Each row is a point on a landscape with many valleys, with its height.
From any point a ball takes the steepest step (drop divided by distance) to one of its 3 nearest points. It stops when none of these is lower. Distance is the straight distance between rows; heights are no part of it.
Genuz: 93	68	88	100	98	65	110	120	115	110	77	134	119  height 785
gisot: 80	88	115	85	61	137	98	126	84	57	117	58	89  height 245
gup: 82	61	142	87	66	148	96	107	59	125	104	90	73  height 436
rig: 66	82	146	82	63	139	109	130	62	76	122	80	65  height 263
sesi: 111	96	51	104	168	94	170	78	68	132	120	107	122  height 117
nivat: 89	99	129	94	62	128	61	115	98	78	124	70	55  height 501
daf: 82	73	151	103	72	134	75	107	67	121	104	83	64  height 353
Poga: 99	116	97	101	67	107	98	88	117	86	80	75	123  height 498
lep: 94	80	145	102	60	121	75	106	88	93	113	78	67  height 373
foz: 98	58	135	96	67	109	81	124	93	90	80	96	110  height 402
rom: 78	82	154	87	69	147	80	115	70	90	125	76	61  height 389
Nune: 96	64	116	122	90	105	63	86	98	154	90	131	86  height 253
gatan: 104	83	91	101	111	67	95	121	118	131	104	162	102  height 541
kunag: 86	76	136	89	62	119	88	118	81	76	105	72	93  height 261
Gupu: 123	132	75	105	179	85	123	68	82	94	96	102	109  height 269
serev: 101	67	140	111	74	123	63	96	79	140	94	101	76  height 159
gid: 104	136	96	100	61	111	68	91	134	72	111	66	72  height 560
Zuku: 102	112	69	115	152	92	155	59	103	127	93	107	137  height 258
Buz: 117	109	42	107	173	86	142	81	69	110	110	109	112  height 191
seb: 82	112	85	91	52	121	88	103	104	76	111	49	106  height 278
Doz: 105	124	74	107	127	91	128	64	121	114	75	101	132  height 323
lidu: 110	116	72	102	141	72	111	89	118	99	86	122	116  height 409
tun: 117	150	94	107	102	97	92	65	132	92	95	73	99  height 196
Tunom: 116	129	93	106	128	83	104	73	123	93	75	107	119  height 371
zel: 85	51	140	104	66	113	87	117	85	121	85	102	100  height 376
boran: 105	95	138	106	77	103	67	96	118	100	99	93	90  height 449
Monoz: 121	116	79	96	150	64	104	133	83	128	141	172	71  height 72
lizez: 108	120	78	112	101	102	132	66	114	120	82	83	137  height 381
Gize: 72	107	78	75	59	132	98	113	93	50	127	41	82  height 268
gurof: 110	106	94	98	150	64	95	113	102	120	113	171	90  height 252
gizo: 104	134	97	109	104	95	95	69	129	89	85	84	113  height 428
bifin: 104	131	98	106	96	96	99	80	130	92	84	88	124  height 466
Birav: 105	67	95	108	93	74	97	122	120	125	87	151	108  height 152
pubi: 98	49	120	107	80	94	94	116	109	123	81	123	106  height 119
nodos: 112	96	114	99	98	89	82	99	128	98	83	116	113  height 504
tok: 101	92	77	100	93	73	112	114	125	97	66	118	140  height 805
gimu: 104	111	70	101	105	93	133	71	115	105	74	89	139  height 383
vin: 112	85	112	115	122	84	75	103	122	137	96	156	95  height 524
vot: 106	113	70	91	148	54	119	125	91	108	121	162	100  height 178
kog: 101	108	120	102	72	98	75	96	129	77	93	88	104  height 478
vagu: 109	111	34	101	160	73	157	95	75	115	114	116	123  height 184
Suko: 73	95	142	88	80	163	90	96	32	121	120	75	48  height 688
kunad: 111	116	48	100	150	72	146	97	92	106	90	128	122  height 147
zufi: 101	115	92	110	95	89	101	85	128	99	71	92	127  height 485
feze: 114	103	111	113	129	75	80	89	131	111	92	135	101  height 521
mozu: 105	69	128	114	94	96	69	102	113	131	90	127	94  height 283
tid: 74	81	142	82	57	130	106	131	67	71	112	76	84  height 254
kive: 93	102	107	93	58	127	87	117	102	64	113	60	89  height 231
peze: 112	122	117	109	116	84	78	78	131	90	84	110	101  height 515
binon: 87	105	107	85	57	122	79	112	103	60	118	54	85  height 204
Zofel: 101	121	80	89	55	133	83	96	117	65	119	49	81  height 410
Pizo: 109	114	58	108	170	98	143	61	85	124	102	96	123  height 201
lib: 106	78	110	107	103	76	84	113	116	103	82	134	111  height 542
tovi: 112	120	49	96	162	60	145	114	68	95	117	128	100  height 300
bof: 130	105	42	109	189	83	128	84	49	96	122	101	96  height 246
delu: 104	135	83	104	75	121	126	73	132	115	102	57	129  height 82
zofus: 102	111	61	92	137	55	133	121	103	106	101	152	114  height 540
forap: 95	94	110	91	52	119	84	117	106	67	98	64	117  height 248
Pog: 99	92	90	97	109	67	104	111	125	101	78	135	127  height 701
kol: 105	94	115	104	75	93	92	105	123	90	71	95	125  height 494
sutum: 109	140	99	103	78	91	86	78	128	91	87	62	114  height 516
vibos: 75	84	140	97	68	148	73	104	60	103	135	71	38  height 694
moba: 71	96	116	79	63	128	91	130	75	57	127	68	65  height 267
giti: 127	120	56	93	177	69	123	120	63	94	124	135	81  height 287
bava: 94	82	147	100	69	119	77	107	100	99	100	91	88  height 422

For each start below, name the point where the ball stops.
vin -> pubi
nodos -> binon
giti -> Monoz
lep -> binon
bof -> sesi
bava -> binon
Poga -> tun
Gupu -> sesi
zofus -> Monoz
zufi -> tun
Pog -> Birav

Call two points neighbours if one is among the 3 nearest of the other. Go from one point of each pair to the other, from neighbour to neighbour, staying as low as possible. Name the highest point that can't be avoided.
serev / binon -> lep
delu / kunad -> lizez
sesi / tun -> gizo
kunad / Monoz -> giti
kunad / sesi -> vagu
